Points, in no order, along strands that fork and pass close to each other.
In the rows, zero is written as 128.
Points whose rows are less than 172 apart are linked; no others are. Some points are linked to none.
(499): [136  98 126 143 113 111 119  49 132  96 139  94 118 140 122 136 101 114
 147 116 106 159 127 112  97 118 161 185  86 149 100 127  80 150 137 125
 164  86 122 124 157 177 127 142 108  79 105]
(842): [ 99 160 147 107 101 122 117  83 187 161 156 150  90 129 135 130 106 118
 158 120  97  86 152  90  61 125 132 155 126 138 154 150 122 170 156 121
 132 134 173 104 118 147 110 155 153 157 154]
(247): [129 168 137 105 125 123 167  98 139 132 104 125 119  99 171 106 102  94
 131 130 115  97 128 119  96 103 132  89 177 134 133 137 168  92 142 119
 130 113 112 165  96 109 131 118 121 139 138]
(157): [170 111 124  68 100 159 144 129 112 110  95 130 156 157 114  99  80 127
 163  95 107 145 159 126 147 132 108  71 153  73 166 153 152  53  55 103
  76 151 137 166 117 110 145 137 116 152 108]
(291): [110 178 145 123 129 129 132  85 139 132  73 134 108 111 137 115 138 111
 155 114  97 111 113 133 114 102 104 127 175 141 157 119 169 118 159 154
 131 148  95 167  81 102 124 127 127 129 133]
(591): [193 156  93 124 111  91 175 143  85 100 136  93 115 199 108 128  82 122
  93 133 117  97 114  93 157 131 146  57  80  65  96 174 114  64  85  70
  98 135 142 127 106 155 149 139 144 158  94]
(1126): [119 159  92 154 139 134 131 144 145 162 115 152 140  64 131 135 159 104
 112 166 167 172  90 156 226 165 108 114 153 101 116  97 160 107 159 110
 131 161  82 191 146 101 102 114 113 128 131]
(1383): [154 117 172 107 168 107 148 125 157 136 123  97 121 136 138 104  18  54
 125 144 138 141  72 114 137 136 129 157 101 128  90 108 151 137 150 103
 131  98 144 100 110 159 128 104 165 116 115]
(336): [ 97  66  90 168 111 107  82 122 127  77 192 138 118 133 133 162 178 164
 107  95 144 129 136 148 135 153 174  88 138 137 114  80 126 160  86 122
 137 105 170 128 171 114  88 103  65 109 132]
(1207): [186 142 118 181 125 124 132 176  88  81 168 123 111 179 151 107  88 121
  95 105 157 114 117 100 109 122 107 112  89 137 107 138 148 142 135 146
  82  95 152  83 141 106 165  74 131 142 145]
(573): [ 91 139 107 143  89 128  88 112 121 116 114  93 130  94  81 150 172 145
 114  69 100 177 160 200 158 136  66 125 170 117 124  54 136 129  97 151
  96 118 162 154 205 102 103 120  94 143 159]
(1374): [195 165  87 159 111  88 126 120  71 104 138  94  80 205  87 151  98 136
 102 105 102 120 103  88 164 116 104  93  66  68  94 148 121  93  97 102
  81 170 135 112  97 158 137 108 122 131  97]
(619): [ 92 129 134 100 117  97 157 101 177 122 160 146 155  95 166 115 123 109
 138 125 143 115 124  99 127 126 162  99  97 117 146 139 119 120 138  92
 108 137 151 147 152 154 130 167 144 122 108]
(414): [134  83 102  80 143 144 109 127 158  93 152 164 138 117 147 160 184 160
 169 172 155 133 136 111  93 125 143 116 146 159 111 148 123 167 131 155
 202  93 104  82 129 146 135 172 149 106  99]
(140): [146 121 110 128  81 117 165 114  62  95 126  77 130 164 105 148 113 101
 116  76 114 138 132 166 131 133 109  98 110 123 113 117 148 105  77 154
  59  48 150 156 155 116 146  77  95 139 165]
(796): [ 95  83 143 118 173 108  49 134 141 113 117 127 162 131 136 138 170 158
 176 110 110  86 164 116  94 111 124 115 136 136 167 137 143 181 147 114
 171 159 164 126 124 157 124 178 172 104 135]
(190): [125 125 157 101 102 118 195 135 152 135 161 133 175 140 164 160  99 120
 116 116 122 139 160 126 148 103 159  69 126  62 121 169 154  47 103 113
 100 155 121 124 122 122 158 138 101 122  45]
(809): [ 88  37 158 150 194  94  74 160  89 151 138  88 150 120  98 151 200 172
 112 124 150 111 156 169 181 130  93  87 135 145 126 104 155 136  69 126
 204 192 126 142 160 101 160 177 126 128 177]
(77): [191 152 130 136 138 127 121 148 115 137 148 132 119 175  98 106  54 169
 107 150 106 112 163 104 106  74 118  94 102  58 116 150 106 135 135  98
 100 170 110  82  75  91 143  87 132 157  93]
(1329): [113 122 134  91 114 126 192 142 161  84 156 138 176  86 163 145 113 106
 148 163 172 125 116 125 118 140 141 101 161 152  81 126 152 131 123 116
 169  58 118 124 141 192 142 111 176 134 149]
(606): [145 140 187 127 106 119 129  85 179 142 150 119 126 160 131  96  84 108
 119 105  99 111 144  95  94 106 142 131 111  90 176 163 136 117 143  84
  90 188 133 139  84 125  94 145 126 163  67]
(162): [127 161 142 163 104 139 138  96  72 138  79  80  65 170  95 124 157 151
 118 109  78 125 113 101 118 103 110 178  71 154 147 131  64 149 152 163
 100 117  96 134 129 141 149 157 118 143 119]
(255): [136  99 135 113  99 140 139 162 110  76 141 151 138 113 157  87 157 122
 121 164 176 157 108 120 123 128 139 129 111 171 120 137 125 115 120 154
 119  92 115 128 174 163 141 142 121 163 118]
(232): [ 97  82 113 112 100 124  80 134 116 102 144 118 136  88 113 167 187 164
  89 133 158 126 137 188 151 144 100  86 128 134 106  88 132 104  31 102
 179 131 176 187 194 123 149 176  97 139 182]
(130): [156 158  88 133 142 142 116 140 126 136 125 106 129 124 111 130  83  83
 123 124 157 197 107 102 196 153  74  92 133 102  87  97 142  93 108 141
  72 138  94 183 130  67 146 125 113 140 108]
(597): [113 158 100 112 113 144  91 158 144 142 158 194 135 108 128 160 160 142
 133 132 147 116 192 126  89 141 125 158 120 158 126 148 107 179 152 175
 117 126 142  58 156 120 118 124  97 108 166]
(659): [116 173 157 167 118 138 108 133 125 138 135 104  66 123 128  86 104 122
 131 112 120 143 111  99 135 121 112 156 123 140 131 129 131 143 146 177
  69 157 148  95 125 108 119 119 124 171 113]
(1299): [139  96 123  67 156 138 106 126 187 149 128 195 142 129 118 139 170 144
 139 144 111 117 126 126 107 124 148 182 119 136 199 159 100 172 180 118
 156 142 103  80 104 137  92 153 176  95 108]
(1241): [102 144 144 199 118 166 115 160  87 155 115  96 112 116  84 114 176 157
 128 136 156 203 114 201 156 129 116 138 138 128 136  87 129 140 107 165
 100 130 141 147 123 109 124 100 103 180 139]
(1142): [123 135 109  90 121 120 206 142 173 103 139 154 166  69 168 116 124 102
 120 163 156  95  94 112 162 165 154 118 170 145  79 123 163  91 137  79
 159  85 101 129 137 171 124 110 177 124 152]
(634): [133 104 102 155 112 148  99 112  57  85 108  90  82 153  97 131 173 150
 135  91 121 176 136 142 128 124 155 136 114 156 113 102  79 123  92 157
 118  81 135 150 176 112 126 124  77 116 147]
(1248): [135 133 110 102 156  99 167 131 208 133 123 164 148  89 171  94 117  92
 122 152 123  83  96  75 176 151 166 123 187 126 115 157 150 105 153  59
 174  99 113 131 105 129 109 122 166 141 127]
(744): [ 96  69 144 116 181 104 130 162 127 149 138 161 158  90 146 137 214 184
 145 164 143  83 108 138 173 127 129 108 116 129 131 113 141 124 149  83
 164 177 102 130 184 124 139 158 146  83 169]
(191): [178 138 153 107 172 118 159 119 186 176 135 132 148 143 173 102  20  98
  96 139 107  90 111 102 117  95 145 140 138  80 121 160 113 106 141  78
 136 135 125 104  78  94 105 100 134 123  94]
(104): [119 116 149 118 111 123 193 124 118  87 166  96 155 142 159 183  56  75
 109 135 137 122 130 145 105 122 110 119 127 102  73 152 180 134 144 172
 132  93 117 118  86 142 154  80 129 117 120]
(788): [106 149 113 140 114 145 125  89 106 130 145 134 125  89 168 156 189 151
 119 107 108  87 139 163  97 107 124 139 140 180 111 103 112 150 162 164
 147 104 104 101 179  90 126 127 116  46 178]
(201): [121 128 133 145 167 159 129 138 129 179  75 172 154 123 113 136 182 154
 160 146 129 138  84 191  84 143 151 196 156 178 185 116 135 151 143 127
 154 141 109 140  75 142  95 137 176  88 140]
(551): [193 117 141 116 107 117 190 149  98 119 132  93  84 179 134 135  75 100
  79 143 116  95 114  85  78  82  97 147 101 140 110 161 135 116 156 127
 140 102  80  77 105 172 157 113 170 165 115]
(860): [154 175 150 166 164 126 121 156 111 138 103  84  58 151 143  96  78  98
 109 107 129 138  74  87 139 106  80 158  91 135 103  98 128 118 135 147
  70 150 135  78 159 103 140 117 134 140 119]
(982): [108 133 113 123 167  94 149 141 213 132 106 163 156 113 169 118 153 112
 154 125 109  70 114  82 156 124 142 120 167 108 188 175 158 116 163  70
 165 151 120 149  88 117  94 167 148 151 123]
(737): [143 114 137 103 109 133 116 108  92 104  99 116 130 152 109 107 119 120
 145  86 113 156 135 111 145 117 129  92 115  88 152 133 144  86  90 135
  59 146 141 156 127 126 141 129 111 150 107]
(418): [104 132 189 162 111 148  86 134 130 130 105 124 112 142  89  95 132 163
 171 151 138 143 121 150  78 157 169 146 125 150 144 118  98 163 118 117
 116 121 189 171  84 136 102 128 129 156 141]
(791): [115 150  86 167 165 127 144 151 159 163 110 176 171  66 131 107 166 138
 124 182 140 123 105 147 195 167 149 134 158  94 129 121 162 129 186  76
 164 143 107 146  92  94 100 115 131 115 149]
(1157): [ 95 132 121  94 140 105 160 126 187 131  95 142 146 119 172 136 158 119
 146 111 109  79 147 102 146 106 131  84 157  97 191 161 162  72 134 108
 159 181 102 162  99 119 130 176 113 120  75]
(609): [137  71  90  92 165 154  69 128 128 100 154 129 121 126 142 130 171 169
 155 130 129 111 188 113  71 126 154 123 119 153 153 160 125 156 134 185
 192 113 140  42 135 125 129 160 124 105 106]
(364): [190 133 141 138 156 113 154 175 116 136 164 118 138 190 138 110  57 155
 113 152 120 112 160 108 103  65 152  77 134  53  92 172 114  95 122  79
 133 165 118  77  96  98 141 110 121 158  59]
(413): [141 166 147 161  85 135 173  78 120 146 133 126 115 144 156 147  89 107
 111 115  90  96 116 125 101 129 100 211 112 177  96 128 118 136 181 180
 118  92  96  84 147 145 138  85  96  82 151]
(652): [105 173 104 123 144 131 140 100 121 112  65 155 113 105 119 120 171 116
 154 120 128 148  94 153 146 128  89 149 188 160 165 114 179 135 160 164
 155 164  87 146  90 112 119 114 141 128 132]
(562): [160 141 106 101 149 130 193 169 116 118 119  95 127 152 173 114  67  70
  88 137 156 104 106  67 146 122 127  92 134 111  76 153 140  63  89 117
 122  97  89 165 129 109 166 138 136 170  95]
(279): [112 121 130 146  84 137 132 112 107  93 170 115 137 130 148 132 130 135
 148  96 131 119 166 145  65 127 145 120 118 155 116 119 130 157 117 156
 114  60 171  92 163 124 128  95  99 124 163]
(206): [171 129 147 129 149 100 203 165 110 165 121 123  78 149 158 102  98 102
  90 149  98  74 127  92 101  73 156 111 177 106  99 188 122  55 128  91
 165 131  64 157  99 114 118 119 134 151  75]
(682): [109 176 153 207 135 156 146 151  89 194  91 105 105 127  94 121 148 150
 148 154 142 170  91 164 127 142 125 161 131 157 135  96  87 169 143 157
 102 115  96 153  82 119 131 114 139 156 147]
(922): [125 115 120 192 131 136  65  85 103  87 103  74  53 158  98 135 144 160
 163  90 106 179 128 123 142 149 185 191 102 141 115 112  65 114 100 139
 137 129 133 142 162 150 106 128  65 108 126]
(31): [113 137 136 116 139 152 141 177 127 124 131 156 138 107 150  65 154 143
 139 175 162 124 130 127 120 138 164 101 131 148 162 133 137 133 134 153
 117 106 109 110 113 121 125 147 118 180 121]
(805): [177 163 122 168 164 113 149 186  89 104 118  79  87 189 143 123  68  92
  77 106 147 122  78  97 133 120  89 136  48 125  94 113 141 125 119 124
  80 126 155  88 169 131 170 115 136 117 118]
(50): [152  90 101  99 119 137 134 156 128  76 168 161 129 163 122 131 141 175
 165 152 152 132 150  80  86 147 165  81 106 113 127 153 126 147 126 143
 122  56 134  84 111 138 158 101 135 183 111]
(238): [ 87 133 138 103 112 108 155 100 170 134 180 144 121  92 157 120 114 129
 147 137 131  88 143 100  69 123 151 137 105 151 132 141 106 161 134 100
 146 121 168 118 158 170 109 162 165 126 163]
(915): [118  79 146 184 125 168  61  99 110 128 132  78 127 106  97 161 182 199
  76 125 137 161 115 212 149 122 163 138 121 109 122  79  97 150  69 126
 174 126 177 156 116 107 109 124  78 102 152]
(942): [ 77 136  97 119 106 110 113  97 107 104 122 101 136 105 115 168 163 118
 130  47  93 133 172 179 126 115  66 117 156 156 117  72 136 129  90 140
 137 116 146 140 225  99 144 150 109 115 186]
(386): [121 143 163 129  88 136  88 122 121 135 132 142 118 118  99 114 113 156
 162 149 128 131 161 139  63 141 155 119 130 150 107 116  85 168 131 131
 121  59 175 127 116 134 121 100 116 136 177]
(707): [ 67 174 141 162 132 150 126  82 137 183 123 111 104 104 111 128 163 135
 133 100 115 152 122 129 148 141 131 180  97 117 160 112  90 141 145 168
  72 194 136 170 141 123 100 153 134 106 102]
(1086): [159 107 139  82 115 119 130 150 119  95 108 128 168 108 120  90  76  86
 143 145 161 182 110 149 188 155 125  82 136 116 118 112 139  66  87  97
 106  84 139 177 153 154 154 117 139 165 115]
(855): [126 152  99 167 137 130 161 149 120 112 166 126 139 157 139 134 132 145
 109 134 143 148 138  96 138 121 119  75 101  89 130 143 145 129 128 153
  73 153  88 127  81  60 153 129  88 168  79]
(1015): [186 144 127 137 142 102 188 182  99 124 165  89 120 195 149 114  63 113
  68 147 128 108 128 109 125  92 156  89  86  64  78 182 109  58  92  66
 133 159 126  94 138 128 145 143 140 164  62]
(2): [156  91 110  59 134 127 122 104 181 118 136 182 134 118 140 150 152 123
 159 140 123 121 122 105 101 105 137 162 156 146 139 163 116 176 170 124
 180 100 104  68 137 176 115 160 170 103 118]
(1267): [123 104 122 108 110 116 185  97 145  89 167 110 171 126 151 161  81  88
 142 138 138 145 120 126 120 121 128 143 139 129  76 144 147 161 158 145
 156  64 125 105 118 191 149 110 151 102 127]
(754): [143 162 105 134 124 142 106 149 125 156 106 132 117  86 117 126 111  92
 123 155 161 195  92 136 210 165  81 131 135 125 110  99 140  92 144 151
  92 158  97 190 158 109 113 122 113 126 120]
(607): [160 149  83 170 122 129 147 159 106 100 148 118 130 165 124 134 126 113
  88 123 166 164 109  75 173 140  99  94  85 109 108 137 132 119 132 151
  50 138  82 160 120  85 170 134 114 151  88]
(1070): [ 82 111 105 174 111 130 111 130 111 101 194 139 116 134 111 132 175 170
 123 130 161 154 129 136 132 172 165  98  87 123 129  98 110 163  93 141
  89 132 162 156 147  89 105 124  80 136 111]
(931): [113 119 145  71 115 115 176 114 186 122 133 138 159 123 172 147 131 125
 132 116 120 110 146  94 130 100 158  79 125  87 165 157 145  71 125 107
 131 159 125 136 124 140 153 168 126 125  56]
(70): [ 95 138 160 138 125 152  85  62 124 146 115  98 113 131 114 111 146 144
 116  63  74 142 148 115 133 129 131 179  91 107 158 116  77 138 131 154
  77 186 156 165 160 141 111 157 133  83  93]
(938): [ 97 163 129 126 126 116 125  80 174 156 117 171  76 127 120 154 161 127
 166 114  72  76 109 103  89 127 114 186 154 145 143 144 140 173 183 121
 162 147 125 116 120 125  95 165 176 130 178]
(710): [137 105 136 139 102 174 117 126 122 116 135 152 143 101 138 149 193 160
  93 193 179 141  80 159 148 115 120 152 150 155  87 114 118 153 118 137
 185 128 115 138 130 154 128 161  88 101 154]
(1406): [182 115 125 102 131 121 172 169  99 108 118  93  94 163 148 106  93  70
  82 137 152 115  73  64 115 116  92 147 119 176 101 136 146 116 149 141
 119  85  74  84 132 164 156 105 176 153 132]
(64): [194  97 164  88 100 126 176 133 139 147 155 126  97 177 115 130  68 126
 112 153 102 103 155 103  49  88 126 131 120  98 150 183 123 115 158 102
 143 118 104  82  85 157 150 109 162 185  91]
(212): [119 169 126 171 127 158 150 128  85 164 102 113  95 155  95 120 150 180
 129 139 106 141 117 125 117 115 120 201  94 166 153 123  50 181 173 182
 105 126  82 107 116 120 134 120 130 124 142]
(558): [151 149 115 116 143 119 196 138 115 132 107 105  94 137 179 115  75  74
  93 132 129  90 108  76 110 107 125 103 181 125  81 148 156  66 110 121
 138 119  70 173  98  98 145 117 121 150 107]
(1185): [102 102  99 114 115 125  83 101 132  89 134 144 143 120 101 114 156 126
 156  87 126 174 144 138 184 146 129  85 132  78 148 113 147 124  89 127
  93 158 175 163 157 145 115 125 109 120 107]
(935): [ 91 184 128 176 148 140 136 122 153 180 141 123 138  97 123 100 130 127
 134 147 145 173 113 129 171 141 149 138 110  98 158 124 111 144 145 124
  79 182 125 178  98 102  97 143 117 146  95]
(1132): [ 85 110 121 122 197 149 105 187 173 170  91 167 200 136 138 122 172 137
 178 139 143  96 155 153 131 156 141 104 126 120 220 121 146 138 152 136
 170 168 123  85  89 160 110 168 154 106 130]
(35): [120 163 100 108 136 129  94 150 134 154 141 179 128 137  63 162 140 142
 133 163 158 171 182 124  87 147 137 173 103 145 125 162  76 188 136 190
 114 124 118  99 105 111 127  96 106 157 133]
(1071): [ 92 110 178 157 149 153  71 131 120 149 102 109 129 117 129 118 182 158
 118 113 123 123 112 173 107 127 154 201 134 173 163 128 100 161 109 118
 170 188 183 151 135 170  94 185 175 111 130]
(836): [135 185 130 100 128 132 114 134 149 189 109 189 118 125  70 155 123 125
 108 186 149 142 149 127 121 164 135 197 124 169  92 143  56 163 169 153
 107 127  97 112 107 117 108  69 122 126 164]
(689): [ 72  54 145 116 186  95  97 156 106 131 132 124 153 112 141 127 204 156
 151 112 139  97 148 126 170 112  99  83 126 137 144 104 144 132 123 127
 166 185 109 112 215 122 153 160 126  96 171]
(48): [ 97 155 141 155 103 136  96  95 154 127 136 130  66 141 123 102 124 135
 148  99 104 131 142  94 100 123 124 168 129 129 147 146 136 168 145 175
 104 165 171  89 124 131 111 138 125 181 112]
(21): [139 110 146 114  98 117 201 138  78  67 141  76 134 166 128 170  86  86
 105 108 132 126 141 170  95 117 102  99 123 109  90 152 181  99  96 169
 103  59 118 148 107 132 162  86 121 146 141]
(214): [161 173 125 132 118 134 168 117 134 165 122 147  99 122 152 122  70 102
  92 146 108  84  91 100 107 146 118 186 129 153  94 113 145 110 190 142
 105 114  96  75 106  92 124  56 134  92 151]
(900): [103 135 144 178  84 158  85 160 118 127 114 105 128  84 111 135 183 157
  98 122 146 181 129 215 171 130  86 131 154 132 133  70 144 140 124 163
 114 129 150 132 179 104 105  97  83 158 147]
(1104): [118  79  81 107 119 108  75  83 109  61 123 128 136 126 101 150 148 126
 168  56 110 176 146 148 166 124 140 110 149  94 139 107 126 126  71 119
 143 124 166 159 170 148 116 121 112  89 125]
(1089): [136 101 137  86  80 130 113 133 121 119 102 142 167  82 108 131 123 103
 133 152 168 176 107 177 168 143  88 108 155 127 116  90 129  89  99  90
 150 113 137 202 173 172 146 139 116 122 148]
(844): [104 147 107  98 132 129 117 143 187 147 157 180 144 129 131 131 113 145
 150 146 136 105 198  89  94 145 144  97 114  89 168 169 137 157 141 154
 119 152 139  76  81 107 131 134 103 159 104]
(1304): [ 99 130 101 129 170 134 150 108 122 132  64 168 131 106 101 132 212 142
 172 141 120 121  87 177 121 138 127 168 182 170 154 114 172 157 148 131
 189 150  95 135  98 124 112 139 174  81 147]
(814): [103  91 155 125 168 125  40 122 109 108  95 112 147 116 131 138 185 138
 138  93  99 122 129 145 122 109 130 173 136 175 160 131 118 138 128 114
 163 182 160 178 155 157 106 201 190  99 128]
(30): [165 122 136  66 142 139 117 128 187 163 114 181 121 151  96 125 126 117
 131 146 118 128 137 105  93 134 140 169 113 133 195 170  92 165 175 120
 125 120  87 111  64 116  96 127 167 160 112]
(683): [147 150 169 140 140  97 110 101 158 147  94 114  98 115 134 118  54  54
 140 132 108 138  75 117 153 129  90 172 145 173  86  90 155 128 157 115
 136 120 136 115 134 173 119 107 154 109 143]
(1353): [131 148 168 183  98  89  91 101 145 114 108 118 113 105 115 126  92 101
 165 130 123 173  98 136 177 112  77 173 158 155  69 101 124 141 141 118
 167 128 154 129 146 198 128 117 115 123 164]
(1293): [ 99  95 169  92 137 127  98  95 141 128 123 117 170 122 161 136 144 160
 145 103  92  66 185 119  64  96 137  79 121 109 174 123 135 134 153 125
 147 149 152 117 100 139 145 147 150  71  99]
(552): [111 157 120 144 100 137 140  62 122 133 115 139 117 106 158 147 152 132
 129 108  88 105 103 142 113 113 122 187 140 167 106 104 102 137 184 161
 140 110 103 106 171 134 116 122 112  55 161]
(229): [ 84  52 136 135 159  95  60 138  95 108 129  89 136 111  80 157 193 181
 101 105 133 116 149 195 161 139  95  83 147 136 118  87 142 137  46 103
 209 168 175 167 167 115 148 172 110 133 178]
(461): [ 97  89 148 188 142 174  44 123  96 155 124  75 126 111 116 152 186 205
  65 113 121 116 148 213 139 139 160 139 151 127 125  96 124 154  57 122
 198 146 206 108 115 115 120 139  98 104 166]
(639): [ 96 177 101 156 158 135 133 122 154 146 151 135 147  97 152 105 124 118
 127 121 145 147 128 112 175 127 133  84 129  82 148 137 157 130 132 141
  88 183 113 139  94  74 118 145  93 151  83]
(1327): [167 114 135 120 106 131 158 157  94 101 124 115 125 129 140  98 129  98
  97 151 170 142  82  98 135 132 117 163 113 198 100 130 119 124 148 149
 110  73  87 117 168 175 135 118 129 130 135]
(307): [149 101  84 100  59 147 114 138 112 110 127 145 142 101  89 134  92 113
 159 130 144 194 129 163 177 173  46 145 148 147 125  96 118 101  80 124
 140 115 149 173 188 147 144 137 103 107 158]
(629): [171 112 138  61  95 136 152 107 184 175 145 170 100 157 105 137  99 120
 109 145 105 110 163  91  69 115 113 162 109 123 177 178  96 140 173 114
 131 134  83  89  93 110 116 106 143 159 109]
(723): [158  92  92 126  81 140 128 113  56 110 105  89 109 162  80 144 124 131
 150  75 103 167 143 174 160 145 113 127 122 136 129  94 111  93  68 142
  74  56 151 154 192 130 127 100  90 115 181]
(282): [154 169  98 197  97  98 123 109  62 102 112  80  72 189  88 139 127 147
 123 106  91 133 119  83 158 119  99 143  64 119 108 133  86 139 134 146
  84 115 126 122 113 145 149 109 109 147 116]
(893): [162 123 184 140 117 126  76  94 124 110 123 125 178 161 107  93  93 165
 166 105  85 133 145 124 108 118 142 125 107  88 163 120 107 159 145  90
  69 119 161 138  78 145 108  66 130 127 110]
(246): [ 87 147  98 146 141 144  85 132 119 147 163 142 119 100 142 167 191 164
 142 131 126  87 165 154  94 122 132 146 147 184 110 127 110 182 137 166
 171 122 121  80 163  99 116 161 120  69 188]
(129): [149 138 133 156 101 129 131 160 112  92 170 131 141 134 158 119 104 114
 116 101 154 126 139 127 106 129 121  93 125 142 118 118 172 140 130 165
  81  90 153  78 142  97 149  74 108 145 147]
(1287): [172 152 176 123 147 115 124 113 181 179 133 125 145 150 158  87  52 110
 110 122  87  79 143 100  94  99 139 152 140  96 154 181 102 117 148  66
 120 151 124 143  64  87  86 120 123 153  90]
(1197): [ 50 149  91 142 135 126 140 144 123 139 142 143 125  82 146 154 204 128
 127 147 167 142 118 165 137 158 119 101 135 157 139  97 148 134 103 147
 148 171 128 187 166 103 125 180 118 121 154]
(954): [ 91 106 138 169 149 158  66 148 100 146 150 100 124  96 130 150 194 180
 110 140 142  99 165 189 122 120 145 122 154 180 104 113 119 171  90 153
 204 150 162  92 147 109 128 174 120  91 175]
(100): [169  85 137  89 112 123 157 125 167  94 169 145 128 154 142 137  80 131
 155 144 131 130 144  84  86 121 151  99 128  94 140 174 156 120 135 127
 137  81 145  73  96 157 162 105 155 191  81]
(1305): [133 179  95 116 138 138 122 144 152 182 110 211 124 100  75 145 157 129
 108 180 135 129 130 128 140 184 145 204 146 143 102 141 111 152 181 128
 121 142 108  87  89 109  89  93 143  98 169]
(992): [138 122 104  58  85 156 181 136 123 123 124 116 164 119 123 143  60  96
 138 100 121 144 158 170 146 132  64  82 159  99 153 120 160  59  59 121
 104 110 125 163 136  90 156 126 115 130 140]
(716): [ 97 117 132 148 185 148  96 178 149 194 104 177 188 128 125 144 161 155
 164 131 141 119 139 179  78 148 156 155 125 157 201 119 132 147 121 113
 162 169 137 117  78 166 106 156 171  93 135]
(846): [156 133 168 121  88 114 144 106  72 133 104  98  95 174 109 125  72 102
 129 102  90 124 129 127  99  91 111 127 110  96 124 154 142  77 109 137
  78 150 128 137 131 155 148 126 115 149 115]
(565): [152 147  85 112 124 125 102 179 104 115 150 165 125 168  79 132 129 159
 133 173 164 139 171 102  96 153 145 120  91 136 115 159  83 175 131 154
 104  76 126  96 103 104 151  92 129 186 146]
(1188): [140 123 166 140  94 102  94 106 134 103  88 131 161  93 107 119 119 107
 150 142 144 175  94 162 159 114 101 125 163 141 105  94 127 128 132  90
 159 112 153 183 134 187 132 132 122 121 161]
(1294): [159 160  99 144 152 148 163 149 122 161 117 122 100 123 143  98  90 113
  84 159 134 104  76  70 139 160 131 155 132 148  82  96 133 122 193 124
 103 123  74 114 106  70 120  68 138 100 135]
(763): [113 131 119 112 176 156 143 182 160 163  93 186 153 115 156  75 155 126
 150 162 146 106 127 147 135 146 163 126 148 146 204 150 159 121 153 150
 147 129  95  93  79 125 106 150 136 161 118]
(93): [141 133 118  85 137 122 156 147 155 113 124 133 156 108 161  93  80  71
 128 147 173 156 116 101 190 157 142  94 143 123  97 129 127  58  94 109
 117  90 104 190 147 133 150 148 142 171  96]
(449): [ 63 100 131 114 146  89 112 116  96 115 128 112 155 110 137 139 176 135
 157  79 114 113 165 130 143  84  92  86 142 137 135  87 151 154 111 112
 152 153 149 124 213 131 152 149 134 102 182]
(1128): [113 152 114  97  91 123 159  90 130 142 127 116 167 106 127 162  80  77
 146  83 106 140 148 170 158 117  81  95 142  87 133 114 163  89 103 119
  86 132 145 171 157 128 144 136 125  98 169]
(576): [112  67 165  87 138 131  97  84 121 101 131 107 157 138 148 122 153 161
 134  94 110  85 181 113  78 130 166  62 108  94 179 126 142 116 102 119
 132 144 175 131 124 138 143 126 148  88  60]
(141): [103 113 105 122 157 119 159 158 177 139 123 198 161  87 123 130 197 173
 140 192 138 103 103 123 163 153 150 137 138 105 140 127 133 133 177  64
 161 146 107 116 117 129 113 147 155  83 161]
(316): [124  54  81 126 143 103  61  83  98  85 173 114 117 129 131 164 155 155
 124  80 122 138 144 139 161 144 207  81 124 116 122 104 100 126  75 117
 147 112 156 149 160 124 101 107  99  75 111]
(746): [146 157  80 152 194 157 138 158 146 177 122 161 138  96 145  88 107 122
 102 173 142 123  95 110 175 157 163 138 154 104 109 125 137 129 177 123
 131 116  87 126  89  42  99  94 117 125 114]
(617): [169 133 158 138 105  90 187 135  65 126 113  65  73 192 110 147  61  77
  93 138  91 107 124 116  99 105 105 136  80 119  85 149 143  95 116 131
 114 110 108 120 112 188 170 127 136 146 112]
(594): [150 135 155 101 171 116 179 134 176 139 153 121 160 109 169  94  21  61
 106 155 147 127  92 117 152 133 157 129 112 107 109 132 132 113 144  91
 126 101 135 100 115 140 123 112 157 123 105]
(1369): [ 91 105 192 173 117 156  74 117 108 139  98 110 111 133 110 117 168 173
 134 135 136 139 109 176  92 151 170 173 124 160 132 119  87 154  93 122
 147 149 207 187 109 158 109 152 132 121 135]

Follow the links from the first point to the second, and from the first to the third. Name the last point that the two ways share.
(754), (461), (900) | (791)
(316), (652), (1128) | (737)
(1070), (552), (915) | (246)
(855), (1294), (573) | (791)
(992), (413), (716) | (551)

A fork is a point with three links. Follow the links from the first point to the second and name the forks in between, in order.
(809), (130) | (689), (791)
(744), (1327) | (791), (246), (35), (64), (551)
(607), (900) | (791), (689)
(1305), (316) | (35), (64), (551), (737)
(201), (93) | (558)
(737), (1299) | (551), (64)
(291), (316) | (551), (737)
(1329), (619) | (931)
(594), (201) | (1089), (558)
